Each row is a point on a landscape with many valleys, with its height.
A ball rolls from a point to the lowest of its 2 nearest points, and stops where none of them is lower. Distance is the straight distance between rows; heights are no part of it.
(1421) height 22.4: [ 21  10 -10   3  41   7   0 -30 -42  22   4 -15   2 -35   4 -19   8  -4
 -41   9  24  -8  21  -8  -3  32  -5  -7   0]
(1526) height 25.1: [ -1 -20  -5  12 -27   4  32  56  28 -25  -6  39 -34  11  63   2   8  -1
   3  54  -6 -45 -17  22  42  19 -75  60  -6]
(1050) height 63.0: [ 54  -5  11  45 -42 -17 -30 -27  -1   3 -38  27  -1  38 -22 -25  34  51
  -2 -24  54  19  33   4 -74  -8   3 -60  57]
(156) height 13.8: [-20 -28  52  16 -20   9   7  -8  37 -55 -25 -70  -7  22  72 -14   7   8
 -38  36 -18  19  -3  14   5  39 -33 -23  -5]
(30) height 10.0: [  2  10  32  57 -72 -22   3  30   1 -28 -55   2 -35  10 -15  32  21 -22
  61  -1  12  50 -25  -2 -17  -7 -24 -46   2]
(454) height 24.5: [ 46  15 -21  18 -15 -25  -3  26 -46  29 -23  59   2 -12 -25  -6  13  -3
  16 -22  27  -9  -5 -33 -36   9   0 -26  31]
(1320) height 24.2: [ -4 -13 -29  51 -30 -22   3  30 -30 -22 -13  20  -8 -20  -1  42 -14 -29
  35 -43 -20   8 -17 -33   4 -38  10  -8   1]
(323) height 25.2: [-26  -1 -43 -41  50   4   8   1   6  20  54  33  -3 -30  14 -10 -31 -16
   2   9 -27  -7  -4  44  62 -11 -20  45 -16]
(1375) height 15.6: [ 16  -7 -10 -29  40  15  13  11  -9  41   8  47 -11 -36  24 -13  -7   7
 -13  -5  23  -4   9  16  48  43 -22  23 -19]
(696) height 23.1: [ 27  28 -25 -49  59  -8  -2 -37 -22  60  32  18  13 -13 -36 -22 -14 -19
 -18  -4 -10 -20  44  -7   5 -50  14  17  -5]
(40) height 63.9: [ 17  -4 -24   5  13 -23 -32 -23 -27  25  21  26  35  12 -39 -19  12  36
  -6 -47  39  41  62   7 -66 -39  22 -35  28]
(1312) height 28.0: [ -6 -34   7  27 -34  -6  21  36  14 -31  -5 -12 -21  24  61  21 -10 -19
  14  40 -25 -47 -30   6  34   0 -69  37  -4]
(1296) height 57.3: [-36  -2  15  45  21 -19  -1   2 -29 -48  -6 -76  -7 -30  15 -29  18   6
 -45  14 -10  -1 -38   0 -29  70   2 -61  31]
(1198) height 41.9: [ 10 -11  37  32 -20  22  -5 -53   2 -34 -76 -34 -20   7  25 -12  11   4
  -9   5 -14  37  22  -1  -4  27  21 -65  20]
(224) height 15.8: [ -5   9   6  65 -69   4   8  19  -6 -21 -72  34 -30  -5  -1  33  -5 -26
  68 -21  -3  33 -32   9   9 -23   8 -29  12]
(1065) height 12.8: [ 25  24   5  22 -21  15   9   6 -30 -22 -64  36 -16 -27  17   5  17   5
  20   4  -7 -33 -48 -19   2  21  12  -9  27]
(461) height 32.9: [-66   1 -34 -47  52 -34   4  22 -15  19  81 -35  44 -31  -7  29 -24 -26
 -12  25 -25 -24 -11  25  12 -38  15  11 -34]
(956) height 63.3: [-14   0 -20 -50  17  -7  -4  -4  24  38  33   3  15  -2 -18  17 -26 -26
  11  23 -11 -51  -1 -31  22 -28 -13  62 -17]
(720) height 41.3: [-13  -8 -22  10  14 -16   6  35 -32  -3  31 -22   9 -40   7  12   1 -12
 -13 -21  -9 -29 -10 -36 -10   8   6   3   8]
(1289) height 25.8: [-46 -11  10 -29   5  10  -9 -10  11 -13  38 -83  42  27   4  35 -21  -5
 -20  28 -10  -7  19   1  -4  -9   0   0 -24]
(782) height 51.9: [ 11 -29   5   6 -12  22  11  13  25 -26  -3  15 -22   9  54  16 -20  -7
   3   2   8  27   0  36  52  10 -37  -1 -28]
(710) height 35.5: [ 46 -11  19   1 -16 -22  -3  -7  23  26  21   6  -3  54 -22  23  -1 -14
 -14 -25  52  26  50 -46 -45 -35 -13   0  -8]
(471) height 64.4: [-13   9 -24  -6  -1   5  -8 -11  16  -9  19  -3   1   0  23  16 -34 -23
  28  19 -26 -58 -18 -31  31 -30 -25  49  -5]
(1166) height 19.5: [  2 -17  52 -13 -29   7  11   7  58 -27  -8 -50  -8  39  51   9   6  25
 -31  21  12  25   6   5 -11  51 -36   0  -6]
(648) height 34.5: [-44  25 -41  -4  43   0   3 -13 -29   3  53 -40   9 -48  -7  -9  -6 -35
  -8  28 -30 -31 -11  11   3 -46  16  17 -31]
(334) height 37.3: [-31 -53 -24  -1   7 -16   0  23  -8   0  63 -13   1 -19  39  40 -30 -27
 -12  -5 -14  19  11  21  16 -40 -31   3 -24]
(917) height 62.1: [-14 -25   5 -38  14 -16   3  19  30  26  44 -16   7   8  22  23 -26  -9
 -15  30  17 -39  -1 -22  19  11 -30  47 -24]
(180) height 18.2: [ -45  -22   28   19   -1    7   -4  -26   30  -46    2 -110   -2   25
   60  -14    2  -17  -29   42  -42   17    1   15   -5   22  -21  -28
   -7]
(234) height 11.6: [ -5   8  15  15 -33  -1   6  32   0  -3 -17  40  -6   6 -36  17   3  10
  28 -45   3  58   0  11  -3 -18  15  -6  -5]
(309) height 19.6: [-28 -11 -49 -20  30  17  11  15  10  -5  27  32 -10 -25  45   0 -41 -24
  26  -7 -55 -35  -3  24  55 -48 -24  49 -11]
(436) height 10.1: [ 35   6 -18 -26  45   8  12  -4 -22  55  13  48  -9 -19   2 -30   3   6
 -20 -19  44  33  22   6  15  28  -6 -10  -4]
(868) height 20.0: [ 14  20  17  49 -41 -13  -1  13 -30 -28 -84  17 -11  -7  -6   3  26  18
  26  -4  -1  -9 -49 -16 -11  34  22 -59  23]
(361) height 45.2: [ 24  19 -23  14  10  17  -6 -27 -51   2 -42  36  -3 -24 -26 -12  15   4
  16 -28   2   6   2   4  -7  -2  37 -27  14]
(1456) height 36.1: [-34  13 -22 -55  55 -31   1  22  -2  42  82 -23  38 -19 -24  25   6  -8
 -11  27  -7 -38   6 -11   1 -17  16  17 -20]
(1321) height 49.2: [-29  52 -48  14  49   9  -5 -19 -44  -6   7  -5  -5 -59 -38 -49   6 -12
  -5  -7 -27  10 -10  28 -11 -23  49 -15   3]
(440) height 38.4: [ 22  41  -4 -65  24  -9  -2 -14  15  34  26  46  21  11 -49 -36  21  13
   0  -6 -19 -49  13 -28   0 -38  47  54   0]
(1398) height 56.8: [ 28   0  30 -35 -20 -15   3  -1  47  29  30   5  12  50 -45  45  -5 -17
   4  13  13   8  21 -33  -9 -43   3  38 -27]
(752) height 56.1: [ 27   1  30  32 -46  -2 -11  -8   0 -32 -55 -31   5  37 -13 -22  41  29
  -5   4 -13 -11 -13 -39 -38  16  45 -34  41]
(634) height 34.1: [ 55  41  -6 -36  23   9  10 -17 -16  45  10  73   6 -10 -41 -36  18  15
 -11  -9   7 -40  10 -15 -12 -23  25  36  29]
(503) height 25.9: [ 25 -20   2  42 -37  30 -18 -41 -12   7 -95  14 -22  10  -5   7  -5 -12
  39  -2   5  36  -5   8   3  -2  22 -58  20]
(991) height 37.1: [ 54  -4 -10   5   1  -3   8 -16  -5  28 -28  72 -25   2   7   6 -28 -43
  21 -30  27  35  25  -2  27 -24 -25  -1 -20]
(628) height 18.6: [ 30  10  -3  -4  23   3  11 -17 -12  23  -5 -20  -5 -26  17 -26   9  -8
 -43  36  19 -61   1 -31  19  31  -8  18   4]
(127) height 58.0: [ 50  20  36  50 -60   4  -4 -17  -1 -14 -60  -4 -25  51 -10   6  21 -29
  19  18   6  -4  -4 -43 -29 -23  -6 -18   3]
(363) height 26.4: [-45 -21 -17  22  -6   5  10  42  -4 -56  14 -19  10 -14  11  24   3   4
  12 -29 -48   7 -22   8  14  14  11   1   0]
(1164) height 21.4: [ 11   4  24  36 -64   7  -4 -12   2  -5 -95  40 -39   9 -16   8  -3  -7
  57 -17   0  44 -25  26  -1 -10  19 -58  22]
(422) height 27.8: [  7  24 -32 -17  62 -10  -2 -41 -37  41  44 -26   3 -35 -35 -14 -10 -36
 -26  19 -14 -20  41 -11   1 -48  11  10 -32]
(996) height 15.3: [ 24  23  34  53 -53 -29  20  38 -11 -16 -54  17 -23  16 -12  10  37  -1
  29   9  23  27 -25 -22 -30  27 -21 -27   5]
(1470) height 26.0: [ -7 -15  23  59 -48 -46 -18  30 -28 -37 -72   6 -17 -14 -12  20  25  17
  24 -11  17  28 -34 -25 -39  46   3 -81  34]
(691) height 51.5: [ 11  -6  11  23 -18 -14   9  19 -15 -11 -50  33 -15 -16  16  -7  23  36
  11  -8  34  40 -24  21 -15  74   2 -50  17]
(1138) height 34.7: [-27 -46  -7 -34  15 -13   5  24  36   2  64   1  21  19  34  40 -33 -15
  -3   9  -5  11  12  21  28 -22 -31  12 -44]
(455) height 36.0: [-41  -7 -28  57   0  -9 -16 -20 -56 -39 -52 -17  -7 -63  10  -9   2 -20
  21 -18 -25  -3 -59  18  -8  27  41 -79  36]
(1367) height 44.3: [ 21  -7  43  23 -51  10 -17 -54  26 -13 -58 -41 -18  43   2 -17  13  16
  -6 -10   6  45  26  -1 -23   2  33 -52  26]
(1025) height 15.7: [ 22   4  32 -13 -35   1  12  21  24  -8 -11   8  -1  33 -13   3   8   2
  -9  10  21  17   7 -18 -10  15 -11  20 -17]
(808) height 32.2: [-12 -35  -3 -74  27  -8  -4  11  27  28  70  23  17  16  15  26 -33   9
 -16  -3  15  29  28  31  41  -7 -21  25 -47]
(915) height 26.8: [ 47   5  -5  18  15  16 -15 -53 -33  10 -25  -7   0  -7  11 -18   9  12
 -26   1  43  25  28  11 -15  25   8 -45   4]
(632) height 24.6: [ 30  17  28  21 -48 -40  15  45 -16   1  -1  -9  12  26 -40  19  41  10
   3  -8  27   3   2 -56 -76 -13 -12 -12  12]
(1302) height 39.0: [-11  -7 -18  47   6  19  -4 -17 -51 -25 -32  -5 -12 -50  26  -2   0 -21
  12   6 -21  -9 -32  18  14  19  16 -53  14]
(1468) height 19.7: [  1   4 -42  15 -11  -4  12  22 -12 -11  -1  32  -2 -36  13  25 -22 -31
  38 -40 -43 -11 -11 -34  18 -51   5  15  -3]
(1586) height 20.3: [ 33  11  33  32 -56 -30   9  27 -13 -11 -30   5  -2  18 -10   6  23  15
 -10  -1  34   4   0 -45 -52  25  -7 -18  17]
(916) height 49.1: [  3   6  11   6 -23  19   3   9   2 -22 -57  52 -21  -3   6  -4  -4  20
  26 -19   7  62 -15  43  21  53  15 -33   6]
(1088) height 17.1: [ 47   3 -12 -31  43  -7  -4 -21 -16  44  33  25   1  -5 -28 -12 -22   3
 -26 -16  21  10  40  -3   3 -20  -3   2 -14]
(432) height 19.3: [-24  12 -23  -6  45  29  -7 -58  21  -4  12 -43 -13 -19  30 -32 -28 -36
 -16  57 -15 -16   0  42  39 -15 -24  27 -31]
(510) height 65.4: [  1  18 -40 -27   8   2   1  -6  33   2   6  29 -19 -15  33  -2 -50 -12
  36  33 -30 -75 -25 -39  41 -21 -45  82  -7]
(1003) height 33.8: [ 50   2 -13   3   3 -31  -2  18 -10  35   1  35 -10  -9  -8  20   5 -24
 -10 -13  35  -2  21 -48  -5  -3 -24   9 -11]
(777) height 20.5: [-52  -5 -22  -3 -12  -2   6  24  11 -34  22 -18  32   3   6  21  -4  -5
  32  -1 -48 -31 -31  -2  18  -5   4  42 -20]
(1030) height 29.3: [-14  -2  -8 -74  54   3   9   2  27  27  46  46   6   4  -9  -4 -26 -10
   6 -11  -2  19  20  34  53  -5 -12  35 -31]
(237) height 1.8: [ 24   3  17 -32 -15   0   1  34  26  14  16  62  -5  21 -28   8  13  19
  14 -40  14  39  14  -1 -11  -7   0  18  -4]
(876) height 60.7: [ 50  -2  17  24 -45 -11 -11 -23   1  -2 -16  26   8  22 -41 -34  37  54
   2 -23  20   7  10   4 -47 -24  28 -23  45]
(1006) height 5.0: [  4  17  12  15 -14  16   5  25  -3 -33 -40  -6   6 -11   9  -3  12   3
   2   1 -23 -39 -25 -24   3  29  14   8  16]
(499) height 33.7: [-67   7 -29 -67  29  21 -40  -2  65  15  23  -7  60  26 -19  25 -27  -9
  61  54 -31 -53  -3  22  34 -27  14  62 -15]
(986) height 38.1: [-53   6 -29 -10  34  18   4 -11 -19   8  43 -26   1 -38  -9  -1 -20 -21
  10   0 -39  -1   2  54  23 -32   8  15 -32]
(563) height 53.3: [-16 -42   9  37 -27   3   5  17   2 -51 -12 -13 -17  11  60  10  -9  -9
 -10   1  -9  18 -18  39  36  17 -39 -17  -5]
(133) height 53.9: [-23   0  44  22 -28  -9   8  14  12 -61 -37 -44   6  14 -14 -15  38  31
   0   1 -32  -1 -24 -28 -18  34  25 -21  25]
(883) height 12.9: [-12  30  -5   6  -8  22  -2  13  -5 -27   0   0   0  -5   4   5   2  -6
  21 -15 -46 -37 -30 -15   6   3  33  36   5]
(771) height 61.8: [  6 -10  -6  -7  17 -31 -15  -4 -26  12  55 -19  27   5 -33  -3  14  25
 -29 -39  14  23  41 -12 -61 -30  23 -22   5]
(165) height 28.1: [ 12  -8   1  -1 -20 -39  -1  38 -21   8  27  36  -3   2 -47   9  23  24
  11 -62  24  30   8 -26 -43 -16  17 -14  14]
(430) height 43.7: [-30   1 -27  31  28  -1 -11   7 -47 -10  29 -30   6 -52 -18  -3   3 -23
  -8 -24 -27  -1 -11  -6 -14  -9  22 -19  -5]
(664) height 49.8: [ 17  10  13 -43  41  28  -9 -49  26  39  14  12  -9  35 -14 -35 -24  -6
 -23  21  21   5  38  29  35  -8 -13  27 -14]
(1523) height 54.3: [ 18  -6  -8  27   5 -17   2  28 -47  -3 -29  18   7 -25  -2 -12  31  47
  -8 -25  35   5 -15  -5 -39  46  12 -50  30]
(817) height 20.4: [  5  -7 -25  25 -13 -21 -24  27 -25   1 -17  49  -2 -10 -43   0   6  20
  33 -54  25  53   5  -5 -16 -15  19 -46  10]
(97) height 35.1: [ -4   1  23   1 -44 -24  -7  32  -7  -9  19   4  13  14 -50   3  29  54
  -8 -34  17  24   7  -8 -67  -6  34  -4  35]
(1533) height 19.4: [ 27  -5  -4 -15  27   0  23  21  24  38   3  32 -18 -25  55 -21  -6   2
 -27  30  39 -36 -19  10  52  52 -47  44 -18]
(943) height 28.2: [-22  -1 -25  65 -26  -4 -15   0 -31 -22 -34  -2   3 -24 -15  18 -16 -22
  31 -55 -23  13 -18 -23  -9 -14  31 -33  16]
(893) height 58.4: [-28  -6  15  25  19 -13  11  18 -12 -33  -9 -75  -6 -25  38  -8  28  13
 -47  23 -11 -32 -25 -12  -5  70 -10 -11  14]
(494) height 61.3: [  9 -30   8 -13  -4 -29  18  31  35  44  44  -3 -13   4  34   9 -18 -15
 -23  41  35 -51 -13 -32  36  23 -63  65 -16]
(1597) height 31.2: [-11  28 -48   1  66 -22   2 -20 -39  18  45  -8   3 -59   1   1 -15 -46
 -12   8 -20 -28  11 -16  18 -50   5  12 -24]
(1474) height 49.3: [-36 -15  25 -21 -20  16   8  30  39 -28  10 -34   9  24   1  21   2  27
  12 -15 -19  22 -16  18  -1   5  22  15 -21]
(926) height 41.5: [ -7  14 -22  -9  24  24 -10 -16 -10  -5  13   1  -4 -19  -2  -8  -7  -6
  -4   4 -18  11   2  20  27 -11   6  13 -20]
(1080) height 40.8: [  3   5  31 -35 -27 -13   6  15  15   7  44 -12  40  38 -43  -3  35  58
 -24 -10  16   6  13  -5 -62  -7  42   9  28]
(1045) height 45.6: [  7  25  -6 -67  55   5  -5 -29   8  57  43 -12  14 -17 -32 -37  -1   4
 -30  50  17 -50  17  -8   0 -15  18  38  -1]
(1512) height 38.9: [-28 -13 -18 -23  33 -33  10  36 -12  16  55 -17  25 -35  10  21   6  -7
 -26   4   2 -39  -4 -28 -10  11   8  33  -9]
(813) height 60.6: [ 20 -20   2  12 -20 -26  23  52  -2  30  29  16 -14 -25  45  21   2 -20
 -23  27  22 -64 -10 -39  21  16 -60  44  -9]
(474) height 30.7: [-55 -54  -9  33 -16 -12  18  38 -11 -59  34 -41  15   0  31  19   7  -5
 -16  -9 -41  -9 -30  29   4  15 -17 -13  -1]
(802) height 35.4: [ 61  -7 -16   0  10 -15   9  15   3  40   5  56 -24   0   3  23 -15 -51
   5 -17  26  10  28 -42  25 -23 -56  23 -22]
(404) height 28.6: [ 35  41  11   6 -36 -44  18  46   0  25   4  20 -12  14 -40  24  38 -12
  11  -2  18 -15 -20 -61 -48 -22 -12  30   7]
(731) height 26.5: [-57 -42 -12  -8  -7  10  -9  18  19 -32  42 -38  20  15  34  31 -28 -20
  18  17 -54 -26 -12  38  38 -28 -18  40 -21]
(1101) height 44.5: [ 12  -3 -28 -17  19  31   8   1 -11  16  -1  27   3 -18 -13 -16 -18   2
  12 -40   0  53  18  22  30 -16   7   1 -26]
(1211) height 9.8: [ 17   0  37 -35 -22  -1  14  22  24  25  33  30   4  40 -22   8   5  22
 -20   1  31  13  16 -12 -27   4   3  28  -3]
(481) height 54.7: [  7 -40  21  42 -30   5  -5 -14  -1 -35 -42 -31 -13  23  48  20 -17   1
 -20   0   9  40  10  10  13  21 -30 -34  -9]
(1285) height 58.3: [ 55  17  38  20 -45  -6   3 -19   9 -16 -37   8   4  39 -36 -34  39  34
   4  -8  -4 -17  -4 -18 -41   5  29  -5  36]
(383) height 22.1: [ -42  -22   16   14    3    6  -16  -32   15  -17   23 -101   18   23
    6   12  -11   -2  -43   20  -14   18   12    3  -15   10  -13  -25
  -13]
(859) height 60.8: [ 67  -3   0  26 -19   1 -20 -47 -25  13 -39  44   9  15 -35 -24  15  14
  17 -25  23  -9  17  -9 -36 -47  27 -42  36]
(1542) height 60.0: [-10   9  -8   3   5 -25   2  16 -17  18  40 -32  14  -3 -19   0  23  32
 -40 -23  27   9  22 -22 -57  28  19 -25  20]
(1297) height 36.8: [-79  34 -33 -53  34  23 -10 -14  47  -1  27   8  32  -4  -7  12 -37  -9
  59  28 -43 -75 -13   5  25 -36   7  77   0]
(699) height 39.4: [-23   3  30  33   6  13  -4 -48  -4 -38 -52 -48 -31 -21  21 -38  11   8
 -11   7 -24  44  -4  32   3  27  32 -74  23]
(609) height 30.8: [-27 -42  -9   5  -8   4  10  36   8 -21  38 -22  10  10  51  28 -22 -15
  -2  36 -27 -47 -24  -5  21  -9 -50  41 -13]
(1305) height 55.6: [  2  -2  24 -53  13  13 -10 -14  38  19  30  18  19  56 -52   6 -11  -4
  -1  -6   1  11  24  -3  -4 -35  22  33 -13]
(818) height 30.3: [ 60   0 -11   9   9   2  -8 -36 -20  38  -5  14  -3   3   0 -17   4  13
 -36 -27  64  24  52  -8 -30  11 -13 -28  15]
(57) height 46.2: [-24  36 -38  23  36  11  11 -12 -56   3  15   9  -6 -64 -12  -8  -9 -25
  23 -26 -34  -4 -11   9  -2 -21  24 -11   1]
(647) height 43.5: [-36  11 -12 -50  38  24 -10  11  32   1  31   1  14  -6  -4  -8 -11  22
   0  21 -13  -1  -6  54  40  25   5  42 -25]
(676) height 52.6: [-28  33 -18  10  35  15  -7  -6 -40  -5   8  10   0 -45 -36 -51  15  25
   4 -30 -14  36   4  53 -11   7  40 -29   9]
(960) height 29.2: [-72 -12  -7 -29  38  -5  -6  -1   7   7  63 -64  52   7   3  34 -19 -16
  -5  38 -10 -28 -11  10  -6 -24  12   7 -24]
(288) height 32.4: [-24 -12 -23  63 -14 -13 -31 -10 -45 -24 -56  10 -16 -39 -25  13  -2  -1
  29 -39 -20   2 -40  -3 -15   1  40 -81  44]
(263) height 34.6: [-36 -66 -17  29 -18 -16   8  61  -9 -31  41 -12   0   2  50  35 -10 -16
  -3 -13 -30   8 -16  23  21 -15 -33  10 -16]
(1583) height 60.1: [ -2 -16  -5  28  -3 -23  24  41 -14  -3   8 -28  -4 -15  47  -2  -1  -5
 -31  39  16 -73 -28 -52  15  44 -60  44   0]
(1413) height 18.5: [ 36  21   0   9 -24  -3  18  31 -27   5 -47  62 -14 -27  -8  13  17   0
  20   1  22 -22 -38 -33 -10  38 -13 -20  11]
(45) height 29.8: [ 48  20 -21  -5  25  -4   8   0 -34  35  -7  60   5 -31 -21 -17  23  -7
   2 -17   7 -35   5 -35 -15  -5  10   5  22]
(205) height 31.0: [-61  10 -11 -76  43  10 -28 -18  52  35  48 -11  51  33 -19  26 -35  -9
  27  50  -5 -19  12  21  32 -21  12  42 -18]
(1371) height 56.2: [-15  17  -2 -11  35  17   3   3 -26   6  25  -3   4 -32 -14 -38  24  52
 -21 -12  12  19   4  27 -21  30  22 -23  25]
(1263) height 14.3: [ -5  12 -10  -2  32  22  -4 -31   4  -1   6 -32 -13 -19  21 -33   2   2
 -33  52   2 -31   4  18  27  26 -10  20  -2]
(1183) height 59.1: [  7 -16  11  27   1 -12  15  19  -8 -15   6 -43  17  -6  24   0  10   6
 -33  22   8 -38 -21 -40  -9  43 -26  -3   2]
(1522) height 42.0: [  3  27 -27  29  23  32 -12 -41 -52  -2 -50  13 -12 -37  -4 -17   3   0
  27  -2 -14   0 -17  33  14   8  34 -52   6]
(46) height 46.6: [ 50   5  48   5 -37  22 -12 -56  37  -6 -69  -4 -20  41  -2 -17  12  13
  -8   6  13  27  18  15  -7  -1  19 -16  16]
(1405) height 48.0: [  7  15  -5 -70  56  17   2 -54  14  60  26  14  -3   3 -25 -32 -13   1
 -17  14   9 -24  20  13  31  -1   3  52 -17]
(1074) height 36.2: [-27  -5  16  28 -12  26  -2 -20   3 -26 -58 -21 -24  -8   3 -25   5  22
   1 -22 -25  46 -11  44  15  14  50 -50  13]
(451) height 59.0: [ 66  12  10  34 -40   2 -14 -18 -18  10 -61  30  -4  23 -31   4  15 -21
  29  -6  28   1   2 -26 -36 -42   9 -22  16]
(657) height 55.8: [-34   7  26  26  -8 -22   0  25 -16 -58 -19 -52   7  -5 -10 -20  41  37
 -27 -15 -14   3 -29  -5 -38  55  22 -51  50]
(1104) height 40.4: [-66  30 -30 -46  33  30  -9  -9  30  -3  25  -5  12 -16  -8 -11 -21   3
  28  25 -33 -32  -6  40  31 -13   8  52 -14]
(221) height 21.5: [ 20  12  31 -15 -15  16   5 -22  28   0 -15 -16  -6  30   8 -11   4  20
 -40  11  19   8  28   1 -24  29   1   3  12]
(245) height 31.3: [ 40  30   1   6 -22 -44  29  59 -16  25   7  32 -13 -17   0  27  26 -27
  12 -10  27 -19 -14 -66 -21   7 -35  22 -13]
(827) height 55.9: [ 16 -18  37  34 -38   2   7 -16   5 -42 -47 -41 -10  31  25  10 -16 -23
  -5  11  -7   4  -7 -31 -13   8 -15 -13  -6]
(136) height 27.9: [-54  -1 -28 -64  58   7 -17 -41  40  48  47 -20  18  19 -13  17 -50 -37
  18  57 -22 -23  21  15  34 -56 -10  42 -35]
(1116) height 30.9: [ -1  -5  12  15 -12  36 -16 -53  -7  -3 -91  20 -19 -15  -6 -19   4   8
  37 -15 -10  52   6  49  10  13  40 -71  26]
(14) height 33.3: [ 59 -16  -1   1  -4  -2 -16 -31   4  27  12  34  -2  42  -3   2  -7   0
 -21 -28  53  53  70  -7 -47 -30  -5 -19  -2]
(419) height 57.0: [ 25  -3  34  51 -62  13   4 -12   1 -27 -69 -11 -22  21   4  22  -1 -29
  33  10 -15  12 -28 -25   2 -17  -8 -11   4]
(395) height 42.4: [  2  41  -1 -58  44   4   3 -24   7  44  48  15  27   2 -54 -43  18  21
 -15  17  -8 -44  18  12 -10 -26  36  36  13]
(403) height 46.4: [-20  -3   3 -36   2   6  10  37  28 -11  27  10  17  10   4  -7  -5  27
  10 -15  -7  10 -16  27  22  22   5  26 -26]
(1564) height 53.6: [ 12   0  10 -25  -4  30 -11 -31  19  19  13 -11   9  27 -30  -8 -14   9
  -5 -19   3  41  26  21  -4 -25  27   3   1]
(1536) height 23.8: [-28  -5 -22 -36  36  37 -20 -45  50  11  26 -32   8  10   7   5 -32 -29
   8  41 -11 -21  13  21  54 -27 -19  43 -32]
(286) height 50.4: [  6 -12  26 -13 -15  38   6  -8  49 -13 -17  16 -19  45  20   1 -28  -8
  18  17   4  19   5  33  45   9 -34  34 -23]
(537) height 24.9: [-13   7  46 -49  -5  15   4 -26  51  -4   0 -52   8  51  31   1   4  28
 -42   5  15  27  35  16 -32  38  -2   6   1]
(1219) height 22.3: [  4 -27   6  -5  -5  -2  13  41  30   5   0   5 -25   4  63  -4  18  15
 -21  49  17 -53 -19   9  42  46 -53  53  -3]
(723) height 51.6: [-36  10  38  -9 -11  17   1  12  31 -44  -9 -43  10  26  -4  -9  24  37
   3   5 -33  19 -21   9  -5  40  18   9  -4]
(1226) height 12.7: [-24  -9 -45  -6  -1  10  15  22   1 -37  30  10  -8 -33  37  24 -23 -29
  41 -21 -56 -31 -33   0  33 -48 -13  29   0]
(1206) height 64.8: [ 51 -14 -11  22  -6 -33 -33 -27 -19  24  16  37   9  30 -24 -25  25  52
  -8 -45  60  28  46 -13 -68 -22  -2 -56  45]
(516) height 58.2: [-16   7   0 -11  25  -9   9  25 -26  20  23 -10  -3 -24   3 -25  24  44
 -48 -15  43  40  18  21 -37  49   3 -33   7]
(114) height 57.9: [  9  -9  47 -18 -32  -2   7  10  46   6  13  -9  -7  59 -10  40 -28 -24
   2  -5  17  41  23  -8  -5 -37 -21  27 -29]
(1176) height 48.7: [ 37   7  39   1 -21  27   3 -32  39 -16 -58  -1 -23  32  18  -4  -5  -5
   5  15   4  17  -6  19  29  26 -10   1  -8]
(666) height 46.9: [  3  -2  -7   0   1  30   5   2  -6  -9 -29  49 -20   0   6  -6 -11  -1
  19 -37  -2  57  -2  50  45  11   3 -12 -12]
(1173) height 51.4: [ -4   1  14 -25  22  35 -11 -42  27  13  20 -26   7  36   6  -5 -31   0
 -24   7  13  29  28  28  27 -13  -1  27 -28]

Call two points neighbours if one is among the 2 nearest of the other. Go from one point of each pair to the other, from neighbour to neighbour, staying as low as possible. Name the highest point that can't be avoided.
(1006) and (30) -> (1470)
(436) and (156) -> (114)
(1263) and (30) -> (1398)
(30) and (436) -> (609)
(1226) and (30) -> (334)
(237) and (156) -> (537)

For each start below, name the point where the ball stops.
(723) -> (1263)
(127) -> (30)
(1101) -> (436)
(46) -> (30)
(1522) -> (1226)
(991) -> (30)
(1173) -> (1006)
(802) -> (30)
(40) -> (156)
